Points, in no order, along strands that fork and pass close to each other.
In the rows, 128 means zero.
Two points are linked if the straight distance between their rows is under 91. Some points are linked to none.
q_392: [157 124  54 133 115  80  85 110 125 159 155 169 112 101  51 162 145 120
 101 127  99 194 130 146 124 119 152 107 125  74 137 119 154]
q_16: [140 184  93  82 152 155 113 139 124 138 101 133  99  84 116  80 138 162
 105 115 159 160 128 110 147 132 130  91 142  71 147 131  78]
q_894: [152 154 153 153 148 145 153 136 227 128 116 144  64  89  98  77 117  87
  93 155 139 140 129 131 109 100  56 176 182 150  95 111  98]
q_836: [132 116  46 122 108  77 101 101 120 144 175 162 165  83  75 141 122 117
 130 125  88 185 106 161 127 125 137  95  86 108 149 121 161]
q_841: [115 185  69 119 144  99 142 147 120 154 135 113 185  84 140  85  74 116
 154 165 134 142 123 163 115 130  49  96  83 143 101 137 163]
q_184: [136 148 147  74 171 149 144 124 133 140  96 118 110 102 143  91 159 195
 132 123 138 144 101 123  95 116 184 101 165 129 118 158  76]
q_875: [161 175  95 159 124 100  88 154 149 155  99 151  60 107  75 112 139 104
  98 120 142 151 157 113 126 115 127 130 198  48 112 130 114]
q_625: [126  74 197 161 145 157 122 146 107  98 103  90 106 157 171 137 142 166
 147 127 120  82 119 148 106 174 165 155 149 142 124 140 121]
q_275: [ 95 144  96 181 159  94 131 110 119 147 162 167 128  80  78 148 117  98
 113 128  81 192 105 150 143  85 103 124  95  92 131 128 194]
q_78: [ 70  88 133 172 141 120 122 112  62 140 138 136 174 122 124 147 104  70
 152 137  61 106 156 108 160 107  85 149  48  92 148 126 167]
q_997: [123 167  85  64 129 140 133 122 100 124 114 121 130 100 145  99 145 161
 123 100 159 144 103 120 135 151 151  87 121  99 145 135 106]
q_397: [128 141 173  96 165 152 139 118 140 147  76 133  98 111 137 116 165 183
 136 127 131 142 104 128  86 117 185 112 188 124 113 161  76]
q_755: [158 139  59 154 134  79  91 120 140 168 148 166  99  85  61 136 127 108
  94 122 104 199 139 146 140 105 131 113 139  80 124 114 155]
q_812: [135  93 196 168 133 168 117 139 108 107 123  69 115 190 178 143 111 179
 154  94 145  94 130 193 124 176 145 117 113 158 104 150 115]
q_446: [119  95 200 143 146 159 127 134 119 109  82 114 105 130 153 141 164 166
 146 131 117 101 103 139  96 159 190 151 166 133 128 147 118]
q_754: [157 165 120 137 112 120 120 160 145 142  88 159  72 117  87 122 155 103
  93 138 145 153 140 109 116 114 124 136 198  65 118 142 117]
q_837: [158 151 156 129 153 158 165 134 212 134 102 145  68  98 113  94  94 104
 117 152 136 147 123 140  88 105  55 183 173 167  94 101  83]
q_201: [101 123 117 167 150 107 113 116 104 144 128 163 148 128 101 158 140  78
 103 133  71 145 144  80 153  96 141 153  81  87 160 103 170]
q_943: [115 135 111  98  68 129 124 123 107 102 137 108 166 120 157 132 109 116
 163 118 156 104 131 152 140 153 128 105 116 174 121 130 138]
q_55: [140 176 139  90 145 152 117 139 133 151  89 137  85  96  97  96 167 155
 119 115 141 150 124 120 124 109 159  99 184  72 124 172  62]
q_788: [128 174  92  68 136 150 139 137 111 128 108 128 117  92 138  95 132 158
 117 113 163 155 113 113 135 138 130  95 135 107 148 130  85]
q_585: [133 155 161 164 159 129 165 136 225 124 124 145  72  94 106  76 128  80
  79 162 134 133 120 114 116  87  50 169 175 141 103 116 122]
q_562: [134  86 210 177 154 161 116 146 108 100 102  75 103 180 189 135 126 174
 151 105 128  83 125 173 109 175 151 130 125 150 112 143 119]
q_727: [127  82 164 132  96 157 127 126 121  98 139  91 148 154 174 160 105 149
 154 140 157  83 151 162 130 132 108 134 135 203  92 121 140]
q_10: [ 81  95 133 164 135 104 114 105  84 126 142 135 169 124 129 155 113  85
 129 133  75 109 145  98 161 106 103 130  59 100 163 111 171]
q_742: [137 111  95 129  64 113  84 101 124 122 169 106 190 148 153 127 103 116
 165  73 136  91 144 173 156 193 124  76  71 140 123 135 167]
q_489: [100  65 187 148 142 126 160 126 124 125 142 114 141 183 125 126 127  84
 125 160  96 103 169  64 158 110 154 168 135 142 160 147  84]
q_926: [ 83 105 101 175 139 118 113 109  89 134 164 164 155  98  71 173 132  94
 124 125  56 154 118 128 148  92 111 144  56  88 167 118 190]
q_347: [156 153 157 112 150 154 170 133 195 135  92 148  80 110 133 117  88 117
 136 155 133 147 118 141  75 105  56 180 164 181  99  93  84]
q_518: [158 195  75 136 154 133  66 149 133 170 105 144  80  80  79  85 132 138
 114 102 147 156 151 116 157 139 131 114 161  47 126 120  87]
q_391: [120 154 152  91 157 158 162 110 146 137  79 135  98 143 170 142 110 177
 170 143 150 128 114 126  80 129 123 146 166 176 110 109  72]
q_22: [143 108  53 122  95  79  87  93 120 142 171 168 143 101  59 163 146 126
 121 126  94 185 120 149 115 143 162 100  97  91 150 122 159]
q_408: [129 102 172 145 109 173 122 127 112 105 139  73 133 178 167 141 108 172
 165  90 161  95 132 186 137 167 149 116 117 172 103 148 118]
q_632: [138 114 154 120 106 137 151 141 123  96 111 135 129 133 132 152 132 124
 122 174 132 121 125 106 114 123 137 157 167 144 147 129 134]
q_321: [126  81 178 137 151 136 156 136 139 132 120 133 148 187 118 121 141  96
 119 182  98 104 150  64 133 101 168 188 157 145 152 138  94]
q_71: [154 147 136 127 112 135 139 164 140 135  89 160  88 129  95 135 162 108
  93 153 140 141 125 102 106 113 133 153 198  81 124 143 118]
q_990: [130  97  76 132  73  77  81  86 115 118 167 140 159 127 106 150 122 138
 153 107 105 128 122 148 119 189 164  95  83 104 150 118 171]
q_337: [141  42 181 148 134 115 153 158 103 114 180  67 135 199 165 125 124 131
  93 126 129  78 157 133 155 158 113 140  97 160 119 147 128]
q_139: [104 145  70 166 154  85 137 111 133 154 185 155 133  66  58 119 106 104
 121 124  92 203 107 171 152  92 103 102  90  97 129 150 178]
q_549: [128 111  66 119  76  82  87  91 111 127 158 134 182 113 131 138 109 125
 159 104 110 125 119 156 131 174 145  94  83 127 139 114 166]
q_370: [132 159 107  61 145 156 150 135 117 111 136  85 144 121 170  99 145 212
 131  98 175 122  87 131 117 125 151  94 121 149 131 133 116]
q_453: [134  98  62 123  83  82  81  86 115 131 169 160 145 113  75 159 146 140
 136 118  94 160 116 145 110 176 172 103  88  92 151 121 164]
q_432: [145  50 178 144 108 122 143 159 116 112 184  70 145 198 166 138 120 129
  87 112 146  78 152 162 164 167  92 118  85 159 113 147 154]
q_295: [127 137 112 119  83  88 119 114 112 105 120 140 149 112 133 149 109 101
 127 152 126 141 131 124 127 142 138 107 123 127 144 118 160]
q_74: [125 156 137 160 154 118 158 155 154 143 115 172 116 149 102 108 163  57
  75 144 119 132 132  58 143  67 122 175 158 107 132 118 139]
q_601: [145  94 144 148  66 118 101 135 114  95 165  90 127 178 138 135 114 128
 146  82 143  87 135 174 150 209 136  85  81 114 141 157 155]
q_787: [145 181 109  74 159 143  97 136 121 142 100 126 101  86 105  78 170 167
 106 111 144 145 124 112 139 119 161  76 153  53 140 158  81]
q_919: [147  94 167 130 152 148 153 151 140 134 101 144 139 174 116 124 155 109
 116 187 109 105 132  76 110 108 163 195 177 131 143 132 115]
q_214: [119 140 152  95 128 158 142 125 142 127 104 129 130 140 182 153  98 157
 190 153 153 102 129 146  95 118  88 149 142 223  85  96 100]
q_372: [138 137 166 108 156 160 163 123 156 133  63 155  90 149 158 154 113 153
 151 162 140 121 116 119  70 126 111 173 189 160 119 101  96]
q_466: [112 128 130 144 111  87 119 112 112 104 128 141 159 119 133 154 113  92
 118 156 104 132 134 106 140 111 123 111 102 119 158 111 180]
q_924: [134 151 124  62 170 153 154 129 127 129 116  98 126 118 164  93 140 215
 137 120 158 131  97 122  99 118 160 106 142 150 122 137  88]
q_603: [152 154  75 155 137  84 103 129 151 162 124 165  99  79  91 109 111  98
  98 133 119 189 147 137 140 113 115 111 143  92 113 110 144]
q_617: [102  54 179 143 132 108 155 133 110 115 164  91 140 178 146 123 128  95
 109 144 104  91 172  78 167 131 140 151 107 143 156 149 100]
q_398: [110 145 138  90 134 163 143 118 132 131 109 117 136 144 186 146 108 178
 189 128 162 104 125 145 106 125 113 138 138 216  87 101  89]
q_923: [134 156 127  64 179 155 157 126 141 136 109 101 121 130 179  99 126 221
 144 127 159 126 101 118  90 113 140 116 139 167 113 116  78]
q_511: [146 143 138 117 103 128 149 147 134 111 102 157 110 121 116 143 138 109
 103 165 138 148 126 106 114 121 129 146 175 119 137 130 129]
q_109: [124 161 148 172 161 114 160 143 200 129 122 160  81 101 107  87 140  71
  68 153 132 135 124  93 132  77  66 160 170 120 110 115 137]
q_14: [145  68 160 149  82 114 120 148 113  94 177  77 130 187 151 139 118 126
 107 103 147  81 147 163 158 186 110 101  84 132 134 150 163]
q_176: [120 122 180 118 147 161 145 123 128 128  75 138 102 128 142 147 158 170
 145 141 130 125 100 129  85 139 176 145 186 132 122 146  99]
q_366: [162 185  80 150 137 117  70 150 144 169 103 147  66  89  73  90 128 118
 116 108 147 157 159 120 144 132 129 125 180  53 115 121  93]
q_700: [128  62 173 139 104 140 133 130 119  93 152  83 158 158 174 153 113 134
 128 150 146  73 153 143 141 116  95 133 123 188 106 126 149]
q_767: [ 97  98 102 162 124  96  96  95 106 125 165 157 156 111  82 180 132 113
 116 128  66 153 120 123 141 102 129 121  64  94 175 109 188]
q_766: [134 165 135 100 123 146 126 138 124 144  84 147  84 102  99 120 163 138
 120 125 143 156 124 123 117 127 156 112 187  76 123 166  79]
q_422: [139 108  65 127  70 103  77  93 121 129 173 121 199 129 141 131 106 130
 170  75 119  97 128 169 143 190 133  84  67 133 130 123 172]
q_100: [112 158 126 169 154 111 143 148 143 161 114 171 120 160  94 117 169  49
  83 131 114 133 144  47 144  71 139 178 148  92 132 119 132]
q_881: [126  51 170 141 121 120 145 140 109  97 166  79 146 170 156 133 127 118
 107 145 123  76 156 103 158 135 126 145 110 153 143 136 131]
q_681: [145 159 153 101 149 153 169 136 179 143  98 136  98 111 150 124  81 127
 164 157 136 141 117 144  74 106  52 170 142 199  91  93  78]
q_189: [124 164 132 175 162 108 147 149 184 139 119 166  88 116 105  92 156  67
  63 141 130 135 131  74 140  72  83 162 171 104 116 113 147]
q_465: [111 151 101  82  94 158 135 131 106 114 140 103 168 125 166 122 124 149
 163  92 172 104 113 149 145 147 134 107 109 179 121 129 120]
q_280: [131 166  94  60 134 147 142 133 116 103 139  85 153 117 168 100 149 199
 121  83 178 117  80 133 126 136 146  74 111 129 144 133 136]
q_33: [ 97 124 137 157 137 104 124 118 104 120 124 149 157 127 127 151 124  76
 112 149  86 128 142  79 156  97 124 138  86 103 163 106 169]
q_146: [144 106 121 142  65 124  92 122 122 109 170  96 151 177 145 130 108 124
 159  67 146  87 141 181 156 214 133  70  70 122 135 153 154]
q_689: [122  98 162 134 103 166 127 119 118 102 129  91 138 164 180 154 106 163
 169 121 163  88 140 168 125 149 128 135 137 196  90 122 121]
q_992: [124 128  55 135 127  77 116 106 123 148 181 159 162  76  72 134 114 106
 133 131  85 197 102 169 136 106 120  93  84 108 143 133 169]
q_43: [118 142 101 101  71 107 119 117 104 106 127 122 162 112 147 134 110 111
 154 123 144 119 130 143 134 158 136 103 116 149 132 126 143]
q_738: [125  59 174 138 115 130 142 134 112  93 157  85 157 158 164 143 118 120
 115 155 131  73 154 109 151 112 105 139 118 172 132 132 138]
q_476: [127 152 151  93 134 150 155 133 155 134 106 132 127 121 166 144  88 142
 184 167 140 119 122 151  84 103  58 155 136 221  85  97  96]
q_125: [129 125 139 117  96 177 122 126 114 111 155  75 164 168 163 128 116 160
 169  73 171  96 128 181 157 164 151 100  96 173 111 150 123]
q_817: [121 141 116  96  97 176 126 127 114 111 149  83 173 151 169 125 123 161
 168  77 174  96 119 164 157 149 143 107 100 186 112 137 125]
q_148: [ 81 129 103 190 158 121 132 119  92 141 157 170 140  90  75 160 127  84
 122 125  68 171 111 137 148  88  99 155  77  85 140 127 200]
q_671: [110 137 115 168 149 104 112 126 115 166 119 162 136 157  85 153 163  69
  94 127  82 143 161  58 148  96 163 167 103  75 157 109 152]
q_356: [104 147 129 168 143 109 128 137 127 165 110 162 131 168  88 133 166  50
  96 129  99 135 161  48 151  87 165 172 123  84 150 123 130]
q_513: [127 159 135  76 164 159 163 116 146 144  94 129 105 131 168 121 110 188
 161 134 156 137 111 120  87 119 119 136 153 174 112 107  56]
q_917: [124 165  88  72 125 136 130 119 101 110 133 101 153 119 158 102 153 172
 138  75 164 116  85 131 134 163 169  78  97 108 148 139 135]
q_273: [143  98 164 124 125 148 151 148 126 105 107 134 131 149 130 145 143 130
 120 183 121 110 128  94 111 122 151 177 176 140 145 129 128]

A fork is a point with three links. Follow the links from the first point to the second and name the forks in between, in order.
q_446; q_738 => q_408
q_275; q_742 => q_22
q_370; q_446 => q_924
q_43; q_109 => q_33
q_432; q_817 => q_881 > q_408
q_125; q_489 => q_408 > q_881
q_738; q_321 => q_881

A fork is a point with three links, a tip a point with one. Leave the first point through the second and follow the links. Name the first fork or tip that comes.
q_549; q_990 => q_22
q_347; q_681 => q_398
q_176; q_397 => q_924
q_189; q_74 => q_33
q_727; q_700 => q_881
q_997; q_788 => q_766
q_738; q_700 => q_408

Follow the links from the first point to the second, and from the first to the third. Name the last point that the two ways share.
q_919; q_601; q_689 => q_881
q_391; q_917; q_176 => q_924
q_992; q_603; q_601 => q_22
q_43; q_446; q_727 => q_408

Name the points in between on the shortest way along the links from the first point to the second, in order.
q_280; q_562 => q_370 > q_924 > q_184 > q_397 > q_176 > q_446 > q_625
q_489; q_812 => q_617 > q_881 > q_738 > q_700 > q_727 > q_689 > q_408
q_71; q_489 => q_511 > q_632 > q_273 > q_919 > q_321
q_422; q_275 => q_549 > q_990 > q_453 > q_22 > q_836 > q_992 > q_139
q_33; q_74 => q_201 > q_671 > q_356 > q_100
q_372; q_184 => q_391 > q_513 > q_923 > q_924
